A landscape with many valleys, sampled at points; each row gives a point and its height.
From any point a ball rolls to the lowest of the 2 points nearest to it. It stops when none of these is lower. Distance is the straight distance between rows; heights are no part of it.
K_807 height 3.76: [  6.5  -3.7  34.2 -16.1  -0.5  16.3  54.6 -16.4  21.3  16.0  27.6 -13.1
  20.2 -26.6  -1.1  25.0   8.9  34.4   7.9  -8.0 -15.5  -8.5  23.2 -27.8
 -42.2]
K_192 height 3.97: [-21.4   5.5 -31.3   0.4   4.2 -36.5 -43.3  -4.5   4.1 -15.1  41.5 -56.1
  13.8  77.5   3.6 -12.2   4.3   7.6  20.7   7.0  41.4   0.7  38.0  33.6
  27.2]
K_67 height 4.03: [-24.9  -4.7 -47.0  26.1   9.7 -29.5 -26.7 -32.8  21.1 -65.8   6.2   4.0
  35.0   9.4  48.7   0.2  15.8  -4.3 -23.4   7.3  20.6  15.3 -18.1 -41.1
 -35.4]
K_65 height 4.73: [-20.6   9.4  -6.1  10.7 -15.5   3.6  -6.4  29.7 -30.9  -6.7   1.3  -7.9
 -28.1   4.2 -52.2  -2.8 -28.2 -15.1  13.3   3.3  35.2  -7.6   7.7  40.0
  28.1]
K_76 height 1.94: [-38.9  41.7   1.3   8.7 -31.1 -16.8  -1.0  33.7 -15.8  31.0 -52.8  41.1
 -38.2 -40.8 -19.2  16.9   4.1   6.0  -0.1   8.4 -13.4  24.6  22.8  35.9
 -13.6]
K_477 height 3.11: [ 42.8 -37.9  17.6  22.4  14.9  31.7  13.3  -2.8  12.6 -24.0  24.4  -6.5
  -3.7  10.6  -9.8  -1.3 -25.4  -3.7  -2.9  35.8   3.4 -24.4   1.2  29.4
  23.4]
K_996 height 4.50: [ 19.2  -1.7  -5.1  12.2  27.6  26.4  -4.6  -6.3   7.8  11.5  -2.3  35.3
 -10.1  -6.5  19.5  -8.2  36.4  13.1 -47.0  -1.6 -17.0  24.8 -18.8 -19.4
  -0.6]
K_55 height 5.59: [ -8.6   2.4 -32.4 -12.1  28.2 -27.8 -21.4   1.4  -6.5 -14.0 -23.2 -57.3
  46.4  79.5 -11.4 -24.4  18.7 -24.1  12.2  11.6  14.2 -45.7  15.5  33.1
  18.7]
K_956 height 3.14: [ 40.0 -41.7  53.0  33.2  -9.4  54.0  38.7 -43.4  -0.8   8.9 -15.6  -3.2
   3.3  37.0 -14.8 -14.3 -54.9 -24.7  33.0  12.9 -15.2 -22.0  12.5  16.4
  19.1]
K_119 height 3.98: [-28.1  -3.8 -20.8   2.0   6.0 -10.3 -22.2  -3.8   7.6 -14.7  35.6  -8.6
  12.0  50.8  27.5  13.0  -7.9   0.4  52.6  19.7  22.8  26.5 -10.8  45.2
  11.0]
K_594 height 6.38: [ -9.8   5.2  -2.8  -0.4  25.4 -22.9  -6.8  22.5   6.1   0.7 -46.3  33.6
   0.5 -24.9  22.9  12.2   9.5   9.6 -15.5  16.6 -31.1   1.2 -29.8  31.2
 -11.4]
K_689 height 4.93: [-51.5  18.3 -13.0   4.6 -30.7  -2.0 -13.1  30.7 -16.3  -8.6 -32.0  25.4
 -54.4 -28.1 -42.2 -18.3 -29.1 -18.4  -4.0  -2.6  16.3  20.4  -0.9  54.7
  22.4]
K_859 height 3.45: [ 29.2 -13.5  26.0  20.1   6.1  29.4 -18.6  21.8   8.8  -9.3   1.0 -21.0
  23.8   9.6 -24.2 -20.0 -24.2 -21.0  -1.1  14.6 -24.8 -25.8 -15.4  37.7
  32.1]
K_705 height 3.32: [ -2.1  16.1 -17.2  14.1   2.7  29.7 -29.2  33.1   2.6  37.5  -5.1  18.1
  -5.6  39.3  -2.2  -8.5  37.1   5.7  -6.3 -20.7 -16.7  -7.8   1.2  42.1
  41.3]
K_717 height 3.75: [ 24.0  22.7  22.8  -6.1   3.6   2.1  54.7 -19.0   5.0  19.0 -14.5  11.6
  -2.8 -34.0 -27.5  29.6  22.7  17.6   2.5 -36.2 -31.1   8.8  -3.5 -28.6
   1.9]
K_185 height 7.24: [  0.7   7.4  -5.9  20.0 -25.5 -48.9  44.3   4.5  13.3  41.8 -17.7 -13.2
 -49.7  15.5 -46.3   7.8 -11.5   8.3  36.4  -5.1   1.8   0.3  55.2  19.7
 -15.1]
K_964 height 5.54: [ 34.8  18.2  65.3  27.0 -36.0  30.3  23.2  -7.2  -9.7  15.5 -14.9   1.4
 -11.4 -52.3 -40.7  -0.1 -40.9 -15.4 -20.3 -13.8 -32.8  19.1   0.5 -27.0
   5.2]
K_679 height 3.58: [-29.0 -15.4 -37.4 -10.4  29.5  19.3  -6.8   6.7   7.7 -30.1  10.6  14.3
   9.8  14.0  -0.8   7.1  26.1   2.9  13.1  -9.8  28.5  13.0  -7.5  -6.8
   0.8]
K_400 height 4.61: [ 10.1 -17.3  22.1 -10.8  26.1  -8.5  52.9  -3.0   5.8 -22.1  24.4 -22.6
  30.9  51.8 -30.5 -11.7   8.3   3.3 -13.6  14.3   7.9 -37.4  16.4  -0.1
  33.2]
K_551 height 3.33: [  5.5  20.4  24.1  -3.0  -5.5  44.3   5.2 -15.5 -37.0   8.4 -58.5  76.3
 -35.7 -49.2  -1.7  37.0 -12.3   0.0 -22.3   0.1 -29.8  48.5 -18.8  -9.4
  -3.0]
K_328 height 1.96: [ 32.1 -16.7 -24.7  20.5   6.4  30.2  39.4 -32.0  16.1  10.9 -21.6 -24.2
 -28.8  55.2 -37.7  -1.2   5.1 -34.3  49.9  -9.1  17.1 -36.0  29.2  36.4
  19.2]
K_342 height 3.88: [ 14.5 -12.1  38.1  23.1   3.9   4.4  -4.4  30.7  -0.3   9.1 -17.0   3.0
   8.9 -23.4 -23.6  -2.6 -24.6   0.0 -12.0  10.6 -23.4  -1.5 -19.9  23.5
 -10.3]
K_218 height 6.65: [ -1.8   5.2  -6.4 -20.0  20.8 -43.6  -5.7   6.6  17.6   0.1 -38.7  37.4
 -17.6 -45.4  21.0   1.1  42.4  20.0 -41.2  15.6 -38.0  13.9   5.3 -10.4
 -26.5]
K_101 height 5.31: [ 19.3  -0.3 -41.3   5.0  11.4 -14.0 -38.8  13.3  23.8 -18.2  15.5 -57.8
  25.7  40.3 -15.5  -7.9  -5.3 -29.0  18.5  26.8   9.9 -45.5  29.5  73.1
  49.1]
K_890 height 5.10: [ 47.6 -27.7  49.2   5.0 -32.8  38.9  22.3 -18.8 -10.9  16.0 -23.4   4.2
 -12.2 -34.4 -22.5  14.5 -64.6 -29.6   9.3   0.6 -19.1  22.0 -10.2 -30.7
  12.1]
K_284 height 4.14: [  0.1 -20.1  17.5 -20.7  27.4  -9.4  54.0 -28.1  26.3 -16.0  26.9   0.0
  30.7 -15.7 -12.7  21.3   0.5  33.9   8.3  -3.6  -2.2   3.5  -3.7 -37.7
  -9.0]
K_845 height 4.04: [-19.3   8.3  -9.9 -39.7   6.1  23.4  -1.2 -16.9 -29.7 -16.4 -42.8  51.8
 -20.4 -56.5   7.7  20.5   3.8 -10.2 -18.0 -10.8  -5.5  45.3 -38.4 -26.7
   3.9]
K_210 height 4.23: [ 39.8  -8.9  48.6   2.3 -17.7   7.9  61.1 -42.9  -6.6  25.8   2.5   6.0
 -20.7 -11.6 -22.2  36.1 -17.4   3.3  19.3 -19.6 -22.7  -5.3  19.2 -37.4
  13.4]
K_264 height 7.07: [ 21.6  22.6  49.7 -11.9   0.1  -8.9  -8.3 -17.0 -13.7   8.9  21.8   4.1
  10.3 -33.7  21.6  34.6   6.3  36.9 -40.0   4.9 -26.7  22.0 -21.2 -26.4
  -2.7]
K_774 height 4.11: [ 25.0 -17.7  51.7   1.2 -13.0 -46.1  47.3 -24.9  -4.4   4.6  -7.4   1.0
  -3.9 -36.8  20.6  -1.4 -37.4  -1.2 -13.1  27.8 -26.1 -13.4   1.9 -24.2
 -33.9]
K_658 height 5.09: [  5.9   8.9  -2.6   4.3 -26.0 -29.5 -41.3  15.6 -37.5  12.7  -9.4  -5.7
 -31.3 -16.2  10.2  -4.3 -19.6 -20.1   1.0  -3.3  11.7  -2.4  -8.5   7.8
  -5.3]
K_227 height 2.03: [-14.7  -1.1 -25.8  35.6 -15.2   1.0 -11.5   2.4  -5.1  27.5 -35.3  13.6
 -57.6   6.3 -34.3 -46.4   1.7 -42.1   0.9 -14.6   8.7  10.3   9.9  29.2
  14.1]
K_426 height 2.52: [ 31.3 -12.5  10.4   4.2  -8.8  37.6  39.1 -16.7  24.0  11.1  35.2 -40.8
  17.6  30.4 -20.4  13.6 -11.7  -0.1  58.7  -4.3  -6.1 -53.1  19.2  37.4
  19.6]
K_569 height 4.75: [-28.8  30.5 -51.9 -15.3   0.0 -41.8 -26.4  20.3  -4.6   4.8 -13.2  15.1
 -20.0   7.0  17.9  14.6  24.5  12.9 -23.4  -0.2  12.2  -3.9  -3.0  11.7
  -9.1]
K_617 height 2.67: [ -6.1  30.7 -11.3  18.9 -16.2   3.6   5.9  33.7  -4.7  15.2 -34.7  50.2
 -49.5  -8.0 -11.6   0.8  22.8  10.3 -39.2   7.2   0.1   6.0  21.1  23.7
  12.7]
K_985 height 3.18: [ 65.7 -61.7  45.5   5.8  13.4  63.4  18.0 -41.2  11.2  25.1  16.8   4.1
  -5.5  -1.4  11.2  11.2 -42.6   2.0  10.3  13.6 -22.3 -17.1   1.0 -10.7
   7.3]
K_780 height 4.42: [ -0.1  -4.5  15.0 -19.1  35.0 -14.3  28.2   7.7   1.2 -20.0  29.5  -3.8
  27.4  22.4 -27.4  14.9  26.5  31.8  -5.7  -7.5  10.5  -1.8   7.9 -15.9
  16.2]
K_702 height 5.29: [ 25.0 -44.7  27.2   5.4  18.0  15.6  31.3 -25.6  29.6  27.5  -0.1  -4.6
  18.8  10.5  27.9 -15.5  -2.4   7.3  17.0   3.2 -22.3   4.2  -6.1 -20.2
 -43.6]
K_795 height 5.01: [-59.1  17.9 -35.6 -26.4   8.4 -44.3 -30.8  54.3   9.7   8.8 -22.6  35.4
  16.7 -16.5  15.0   3.9  28.3  32.0 -21.3  -7.4  -2.9  -5.9 -10.0   9.5
  -6.0]
K_678 height 2.89: [ 16.0   3.7  13.3  -0.5 -15.8  -2.2  17.2  13.6  26.6   7.5  35.4 -24.4
   8.3  21.7  -2.1  30.7 -10.6  22.3  51.3  -1.1  -6.8 -12.4   0.2  31.5
  15.6]
K_209 height 4.47: [ 11.0  -4.4   5.6 -11.3  -9.5  23.8  12.3  -0.7 -13.4 -27.5  23.4  -7.4
 -13.0 -30.7 -31.9   6.1 -37.4 -26.2   0.3   0.2  27.6  -1.8 -15.9  -4.9
  29.7]
K_527 height 5.27: [-56.3  30.3 -62.3 -35.6   4.4 -19.6 -27.5  46.2  -2.0  -6.0  -1.4  34.3
  24.4  -0.6  20.4   8.3  49.5  31.2 -34.0 -46.3  18.6 -27.3   3.0 -18.6
  18.3]
K_77 height 3.25: [  2.6   0.4  41.6   0.8 -25.1 -10.7  58.6  10.6  32.0  16.1  16.0 -29.4
  14.6  -7.7  -7.2  10.2 -10.1  22.1  16.2   7.2 -31.8 -41.0  14.3   0.7
 -34.6]
K_767 height 4.05: [-22.4 -17.8 -29.5 -24.1  24.4 -36.3  21.1   1.8 -11.6  -5.3 -22.9 -11.7
   1.8  -8.1   9.1  10.4  -1.3  -1.9  39.3   5.2  22.1  -6.6  -9.0  -1.3
 -49.5]
K_852 height 6.48: [ -5.8 -25.9   4.3  14.3  27.1  19.1 -13.6  11.8  -1.9  14.7  16.9  -1.7
  18.8  64.8   2.1 -46.6  20.4   1.3  16.4  14.0  21.5  14.4  22.8  16.2
   4.9]
K_741 height 5.43: [-11.3  57.4  -8.5  12.4 -48.5  -6.8 -40.9  20.1 -35.0  35.3 -14.7  10.2
 -43.7 -18.3  17.6   2.3   5.7 -10.5 -26.2 -18.8   6.1  -9.1  -9.7  11.2
   7.6]
K_586 height 5.58: [  3.4   8.3 -20.4  14.1  -1.3   2.7  -7.1 -11.6  13.9   3.7  -0.5 -32.9
  -8.6  47.6  -3.3 -20.5  17.8 -29.6   5.9  -6.4  -9.6 -21.2 -17.2  36.7
  29.7]
K_641 height 4.46: [-19.5   8.5 -24.3 -14.6   1.3 -49.7  35.6 -23.9   6.0 -30.7 -36.2 -24.2
   3.7 -35.3  27.7   5.8  -8.9 -15.6   9.0  13.0   6.0 -24.5 -22.7  -9.1
 -60.9]
K_13 height 4.86: [ 11.4 -46.0  27.1 -10.7  47.3  -7.6  31.0  -2.1  -4.5 -39.6  16.6 -14.2
  39.1   2.6 -11.8  -6.7  -6.0  -4.7 -26.4  23.1   4.9 -46.0  -7.2 -23.3
   5.0]
K_38 height 6.71: [ -1.3  26.5  30.2 -27.7  -9.0 -20.5   3.2   4.7  15.1  -4.9  32.1  -6.9
  31.7 -51.7  16.6  26.9  -0.1  37.2  -1.5   8.2  -9.7  29.6   0.7 -37.9
 -30.4]
K_633 height 4.48: [-26.8  22.1 -55.8   1.0  -5.8 -61.0 -35.5  -2.9  -9.9 -24.0   7.5  -4.9
  -5.1  39.8  42.4  12.0  25.2  15.9 -21.3  -9.1  29.4  -8.1  -2.9 -19.2
 -11.1]
K_674 height 5.83: [-41.6 -16.4 -15.1  -5.4  18.4 -13.1 -63.5  12.2 -19.5 -24.0  15.6   9.6
  21.9  19.6  23.0 -22.9  -5.1  -5.5  -5.7 -12.0  22.6  32.7 -21.2 -14.8
  20.0]
K_373 height 4.65: [ -7.6 -10.9  -9.9 -12.2   7.2   0.5 -15.0 -13.3 -11.5 -17.1 -23.0  37.7
  -3.1 -48.6  35.2  -4.2  -3.6  -2.1 -17.8  20.2  -1.7  61.4 -11.0 -17.1
 -29.6]
K_921 height 3.31: [-17.9 -15.1 -19.0  -4.4  27.5  31.7   0.7  -3.9  11.7 -30.2   6.3 -15.5
  29.9 -16.6  16.0  -6.2   7.8  -3.5   9.8  -1.9   9.4  -9.0 -29.0 -12.1
 -35.5]
K_387 height 5.67: [ 28.7  -6.0   7.5   0.1   9.0  16.5  15.0 -17.0   1.1   2.7  -0.7 -21.2
   8.3  19.8   4.7   1.6   9.8  -7.5  -4.0 -14.6 -18.0 -13.3 -38.8   1.9
  13.4]
K_260 height 5.64: [-51.9  -5.6 -41.8  16.0  19.4 -31.5 -65.0   1.2  -1.5 -44.4  31.2  -3.4
  57.0  46.9  36.3  -3.2   9.1  -9.8   2.3 -22.9  36.7   0.0 -13.9 -20.5
  20.6]
K_675 height 5.96: [  7.1  44.5  54.7   8.7 -41.8   4.9  12.0  13.2 -18.9  19.3 -10.4   8.7
 -10.4 -44.6  -7.8   9.5 -15.5  10.7 -12.1   0.9 -26.1  38.0   7.0 -12.6
  -7.7]
K_460 height 6.91: [  8.9  23.6 -25.8 -15.4 -11.4 -38.5   4.6  -5.9  11.8  12.6 -32.0  34.3
 -53.6 -54.9   5.2   8.0  16.8  -3.4  -9.8  19.7 -17.2  32.7  32.2   1.4
 -23.5]
K_146 height 4.74: [ 37.0 -10.3  -6.5 -11.9 -11.4  -0.2 -26.8  -1.9 -28.8  -8.0  21.5 -22.1
  -9.8  -1.8   4.3  10.9 -39.7 -27.1  17.0  -8.8  25.3 -15.8 -27.1  -2.5
  18.6]
K_607 height 2.50: [-16.3  19.3 -40.0  17.4 -26.3  -1.9 -11.9   4.2  -6.9  30.7 -20.8 -24.0
 -35.8  -7.0 -26.3 -35.9  11.2 -17.8 -13.6 -28.6  28.9 -12.4  17.4   3.8
 -20.8]
K_421 height 4.45: [-18.6   8.7 -34.8 -11.1  18.4 -34.4  12.5 -27.6  24.3 -61.7  -1.7 -13.2
  23.9 -17.4  33.1  19.8   9.4   4.9 -15.1   9.5   1.5  -7.9 -17.1 -37.2
 -49.8]
K_140 height 5.56: [-11.2 -25.3  21.6  -4.5  20.7   2.4  40.1 -29.1   6.7  -3.8  13.3 -23.2
  42.1  33.6  32.6  -1.3   3.5   8.1  23.5   7.0   4.4 -13.1  -7.0 -28.3
 -43.4]
K_299 height 1.87: [-43.3  30.9 -12.2 -30.9 -19.5 -21.2 -20.0   9.2  -6.5  -5.3   2.4 -11.2
   7.0 -30.1  16.0  13.0  -2.0   7.7  15.8 -12.5  12.4  17.8 -29.9  -0.7
 -25.1]
K_960 height 4.54: [ -6.3  -7.5  29.1  28.2  -0.2  11.1  14.6  27.6  -5.7   2.2 -10.0  -0.7
  -0.6  22.4 -67.6 -13.3 -14.5 -12.3  25.6   3.7   4.1   6.8  28.2  45.6
  27.2]
K_360 height 3.57: [-43.5  15.4 -42.6  16.0 -15.8 -12.9 -21.4  -7.5  17.0 -36.9   0.9  -1.6
   9.1  -3.4  33.0 -34.9  25.3   0.6 -40.1  -6.5  14.4  19.5 -19.2 -34.9
 -29.2]
K_609 height 4.88: [  3.0   5.6 -16.7 -10.4   7.3  -2.3 -16.3 -20.7  11.9 -24.9  15.4  26.0
  -6.4 -26.6  37.8   1.2  29.8  21.2 -34.2  19.9  -9.5  42.7  -5.1 -44.3
  -8.7]
K_683 height 7.10: [ 13.1  15.0 -12.3   8.8 -21.7 -43.4  44.1  -2.9  33.2  11.4 -23.3   6.2
 -50.5 -25.3 -15.6  11.3   5.2   2.8  15.8  12.8  -4.3   8.7  38.9   6.4
 -23.1]
K_104 height 6.75: [ 13.4 -12.9  43.9  13.5 -12.6  13.0   4.4 -14.4 -13.9  15.2  50.8 -11.5
   6.0  48.3   9.0 -12.3 -13.0   1.7  10.7   8.7   2.3  25.4   8.9 -11.0
  21.8]
K_287 height 6.37: [  3.4  39.3  58.6 -20.2 -16.0  -3.6  25.9  -6.9   6.0 -12.0   1.3   8.8
   7.2 -75.4   3.3  21.8 -12.9  23.2 -12.7  24.6 -30.4  41.6  21.2 -31.5
 -17.2]
K_822 height 3.72: [-15.5   2.5 -18.4  -0.3   8.0  41.4 -24.9  23.8 -22.4 -13.9 -15.2  -3.7
   7.8 -28.4   3.3 -27.5   1.0 -19.3 -13.9 -17.1  27.1 -13.7 -14.3 -20.3
 -24.8]
K_267 height 4.66: [ 40.6 -12.4  46.8  -3.6 -16.5   7.2  43.2 -39.5 -21.6   8.9  -0.6 -14.3
  -8.5 -12.5  -9.5  12.3 -47.1 -31.2  22.5 -15.0  -4.9 -15.7 -24.8 -30.1
   0.2]
K_414 height 3.55: [-21.8  13.8 -34.5  20.2   1.7  36.9 -26.3  47.9  -6.7  28.6 -11.0  -2.4
 -22.9  21.7 -32.0 -13.7  20.6   1.2  10.0  -6.3  21.3 -15.8  28.8  45.0
   8.9]
K_811 height 5.16: [ 22.8 -20.6 -28.7  -3.3   6.6 -22.2   1.5 -11.0  20.3 -18.5  11.9 -47.9
  -3.0  49.6 -18.7  -5.3  -4.5 -21.9  26.2  20.2  21.5 -51.9  30.4  23.1
  19.6]
K_905 height 5.51: [ 24.4 -29.3  32.1  10.5  25.9  28.1  11.6 -31.2  24.6  20.0  15.7 -11.6
  23.4  35.8   3.9 -14.4   2.5  -4.0  28.0 -19.1 -32.4   5.1 -14.9   5.2
   7.8]
K_346 height 2.65: [-11.1  21.9  -8.5 -22.3 -14.7  14.4  -8.0  -5.3   4.7  -2.8 -16.3  -5.9
   8.3 -56.2  10.2   7.2  17.1   0.5   0.1 -11.5 -20.8  17.5 -30.2 -16.6
 -37.2]
K_463 height 4.98: [ 18.5  -2.9  -1.4 -13.1  -6.0  -5.5  14.2 -13.6 -27.5  -8.0  22.7 -41.1
   8.7  31.7  -7.6  -2.9 -23.8 -27.2  17.4  -5.4  27.5 -44.3   8.5   5.0
  12.3]
K_366 height 3.04: [ -3.0   4.2 -19.2  20.5  -3.6  35.5 -22.6  17.9 -10.6  20.5 -16.8  57.6
 -42.3   9.9   6.0  -3.5  22.1   9.0 -30.3 -10.7   5.4   3.7  -9.8  18.8
  40.6]
K_244 height 2.64: [  8.6   1.7  34.0  18.8 -25.7 -28.7  36.6  -0.9  18.6  22.3  -9.2 -41.4
  -8.7  16.0  -8.4 -25.6 -24.8   3.7   2.2  22.9  -8.9 -41.0  21.4  17.6
 -29.6]
K_539 height 5.92: [ 17.3 -17.6  -9.3  -7.6  29.8 -11.6 -44.3   7.7 -26.6 -13.5  -1.6   1.9
  29.0  11.0  32.2   2.9  -4.1 -18.6  -7.3   5.6  -8.7 -26.7 -37.0   7.1
   3.7]
K_275 height 4.30: [ 14.9 -16.0  47.7  29.3  17.2   2.0  46.9  23.3  -1.6   0.9 -16.9   0.8
   3.6  21.0 -35.1 -10.5 -19.9   0.0   3.2  31.7  -7.0  -8.5  12.6  34.2
  -0.7]
K_22 height 6.47: [-59.0   9.7 -12.4 -24.4 -22.0  -2.2 -27.4  20.9  -8.3  10.9  -0.4  59.4
 -25.4 -44.6  -5.9 -27.0   9.9   7.2 -21.7 -17.7  -2.8  49.9  16.9 -25.5
  10.0]
K_544 height 6.21: [  3.7  -6.1  15.1  -7.9  27.8  38.3 -31.3  42.5 -15.7   9.0  32.0  -9.2
  43.2  20.2 -13.8 -14.1  29.1  18.4 -12.5 -18.0   4.9 -14.5 -10.0  -0.1
  14.1]
K_836 height 4.21: [-33.8  15.1 -46.2   0.7  -3.3 -52.0 -54.1 -11.3 -28.5 -21.5  16.4 -24.5
 -14.8  47.0  16.7  -1.2  -3.3 -12.9   7.1  -7.9  48.7  -6.7  11.7  16.2
  15.1]
K_95 height 5.45: [  7.8  33.4 -44.2  -1.8  -4.0 -16.9 -23.9  17.0  18.7   4.2  -4.0 -52.5
  16.1  67.0 -23.4 -20.7  19.2 -14.9   5.7 -10.1   6.6 -40.2  22.4  46.9
  42.8]
K_809 height 3.73: [ 63.2 -26.6  32.6  24.7  -7.1  43.2  13.9 -10.8  -7.7  31.0   8.8   2.4
 -11.9  -5.6  -4.8   2.8  -9.4  -0.9  -4.6  -3.6  -7.8  -0.7   6.7 -19.4
 -10.2]
K_536 height 5.46: [-59.0  15.6 -58.3  -4.6  11.6  -4.9 -58.6  26.8  -1.9 -12.2  13.1  16.0
  44.2  43.0  42.2   1.1  32.2  12.7 -26.4 -37.2  25.6 -20.9 -12.7 -13.6
  22.9]
K_851 height 6.27: [-24.9  21.8  22.1   0.1 -34.7   2.6 -18.7  26.7  -4.2  11.2  -5.8  33.2
 -32.8 -44.6 -17.9 -12.1 -16.2   7.7 -17.4  -7.4 -14.1  51.8  -2.0  -5.4
  14.9]
K_664 height 3.28: [ 11.4  18.9   5.1  -3.0 -10.0   8.9  10.4  -1.5  27.0  22.3 -27.2  -6.7
  -5.0 -37.7 -22.0 -10.4  19.1  -0.5  -3.3 -46.1 -41.8   3.1 -35.0  -5.5
  -4.1]
K_190 height 4.83: [ 34.8 -39.9  47.2  -9.4  10.5   2.3  36.4 -39.3  -2.6  16.3   1.7   5.6
   9.1 -22.1  32.0   8.2 -22.2   8.0  -3.1  24.5 -18.8   9.1  -1.2 -45.2
 -36.9]
K_354 height 2.47: [-41.8  34.0 -13.1 -21.9 -28.2 -30.0  -8.8  27.1  -4.7   6.5   8.1  -4.2
 -17.9  -1.8 -18.8  19.0 -10.1   5.4  28.7 -29.1   2.9  26.2 -21.9  29.9
  20.1]
K_979 height 6.72: [-58.2  11.0 -17.3 -35.6   2.1 -15.1 -27.0  17.7   4.1 -23.3  -4.3  47.1
  12.2 -51.5  19.3 -24.6  27.6  11.5 -44.7 -10.2  15.3  21.5  -1.0 -47.2
  -0.7]
K_854 height 4.17: [ -1.8  15.8 -15.4  -8.9 -16.3  27.4  13.2  -5.8 -35.0 -29.4 -12.3   3.3
 -22.0 -38.3 -20.9  -4.9 -20.5 -27.7 -11.5   6.6  21.2  10.7 -18.7 -21.1
 -12.8]
K_699 height 1.59: [ 35.2  -8.6 -24.5  34.0  -6.7  31.5  17.6 -18.6  13.2  28.6 -32.8   2.0
 -38.6  16.7 -30.5 -17.9   8.1 -37.2  12.3 -21.1   4.0  -9.7   6.4  12.1
  20.4]
K_834 height 6.60: [ 31.8 -37.3  17.3   3.9  17.7  14.5 -11.7 -14.6   4.0   3.0  45.9 -17.5
  21.8  57.0  16.2 -24.5   4.5   4.2  13.8  30.2   9.2 -12.4  42.9 -15.2
   4.3]
K_829 height 3.02: [-30.8  29.8 -33.3   7.9 -24.5 -18.7 -19.2   6.2 -13.8  12.3  -9.9 -17.3
 -13.7   7.9   9.8 -44.2  26.4 -13.6 -33.8 -15.8  15.3   5.4   4.4 -30.7
 -27.1]
K_743 height 2.33: [ 21.0  46.4  29.3 -12.6 -28.9  18.4   3.0 -19.3 -34.4  25.6 -56.0  56.0
 -31.9 -66.6  -3.2  45.4   3.2  -1.1  -4.7   7.2 -32.2  50.8  30.0 -13.8
  -5.1]
K_30 height 2.66: [ 59.8 -57.5  45.8  18.7  11.5  44.7  14.4 -18.1  13.9  15.2  12.3  -5.2
  13.1  28.3   5.5   3.4 -39.2  -2.8  24.3  30.0 -19.7 -48.5  30.4  21.1
  15.9]
K_129 height 3.46: [-20.0  -7.1 -18.7   5.5  -3.9 -13.2  -6.6  24.9  31.1 -38.1  60.3  -8.0
  13.1   6.7   4.6   7.8  -2.2  32.4   5.6  15.1  22.6  13.0  15.2   9.7
  -5.7]
K_447 height 6.36: [ 11.4 -35.4  -9.0  13.8  32.9  26.8 -29.1  39.0   2.9  11.9  14.4 -19.0
  24.2  13.5   5.7 -20.7  11.8  -5.2  10.1   8.7  12.8 -14.3  15.6   7.9
 -20.8]
K_407 height 3.74: [ -6.3 -13.0  -8.6  -0.7   5.4 -29.0  -1.2  -7.5  22.0 -34.7  58.6 -22.3
  32.7  61.7  10.4   6.0   1.9  18.2  33.2  19.5  21.0   0.8  17.9  11.1
  15.0]
K_302 height 7.40: [ 45.8 -30.4  40.6  -6.1   3.3   6.5 -10.5 -17.9   8.4 -12.5  54.2 -15.2
  19.8 -32.6  22.7  27.2 -20.0  34.8 -21.5  12.3 -19.9   8.9 -16.4 -34.2
  13.0]
K_898 height 3.20: [-11.5  10.6 -31.8 -11.5 -14.9   5.3  -5.3  22.9  28.8   0.3  40.2 -18.1
  -0.4  27.0 -15.0   7.7  11.7  12.1  29.4 -19.4  22.2   1.7  10.3  25.6
  13.9]
K_952 height 6.14: [ -1.6 -14.0  -7.3  -2.6  26.1 -35.4 -21.5  24.1  -1.9  -6.1  -8.1   3.7
  21.2  18.1  22.2   7.8   8.1  10.3  -6.7  32.8 -11.0 -21.8 -21.8  25.0
 -29.9]
K_739 height 3.78: [-33.2  -7.5 -49.7 -16.0  25.6 -16.3   0.3 -12.8 -21.7  -7.9 -25.4  10.7
 -15.1  14.0  -0.1   8.1   7.3 -10.8  20.9 -12.7  30.0  10.7 -28.8  12.9
 -13.3]
K_246 height 6.04: [-10.9 -10.2  -2.6   1.1  19.2  33.1 -60.3   4.0  -8.3   2.8  35.9  -4.9
  43.4   9.4  21.2 -12.4  13.3   4.9 -16.7 -18.7  -4.1  23.0 -39.5 -26.0
   9.3]
K_216 height 3.35: [ 35.9 -13.3  32.0  17.3 -21.1 -13.2  33.6 -24.0  -5.6   3.5   4.3 -17.7
 -11.8  -1.5  19.0  -2.1 -36.1  -1.0  -1.5  31.3 -16.9 -49.6 -12.2   5.8
 -17.1]
K_931 height 4.18: [ 37.4 -10.4  18.1  33.0  13.0  35.2  15.4 -13.8   0.7  29.4 -20.6  33.6
 -24.3   9.9 -13.5 -12.3  19.4   4.4 -27.3 -11.8 -27.0  29.6   7.6 -11.2
   4.5]
K_301 height 6.90: [  9.7  -8.4   6.6   1.7   2.1  26.4  -6.3 -27.9 -21.0 -13.9  23.7  -2.4
  -9.4  31.8  25.2 -10.1   1.4  -4.2  -8.1  -2.2  20.4  28.7 -12.1 -36.9
   2.5]
K_821 height 2.22: [ 33.1 -19.8  -4.8  -5.8   5.3  10.4  49.3 -37.5  27.7  19.0   3.7 -35.3
   3.3  56.6 -26.7  11.6 -10.4 -23.2  68.4  -8.1   2.2 -53.2  41.7  33.8
  53.2]
K_200 height 7.08: [-43.0  11.3  -7.3 -49.4  26.3  -4.4 -47.3  12.8   2.7 -10.1 -11.1  34.9
  35.6 -89.6  20.5  12.7  28.6  26.9 -51.3  -8.7 -23.0  22.5 -18.2 -49.7
   0.5]
K_317 height 0.78: [-35.1  47.9   1.3 -10.1 -29.3  12.2 -20.0  15.4 -15.7  19.6 -59.0  69.6
 -32.1 -70.8   4.5  34.8   8.5   5.2   0.6   0.0 -16.4  49.4  16.1   9.4
  -6.1]

Call two points neighbours if one is among the 2 nearest of the other. Go from one point of each pair to the other, from neighbour to neighbour, staying as low as possible. Name the highest point that can't be avoided.
K_299 / K_921 => K_641
K_699 / K_299 => K_898
K_30 / K_317 => K_65

Where does a ball stop that starts at each point below?
K_964 => K_299
K_101 => K_921
K_65 => K_30
K_387 => K_244
K_544 => K_699
K_421 => K_699
K_55 => K_921
K_569 => K_699
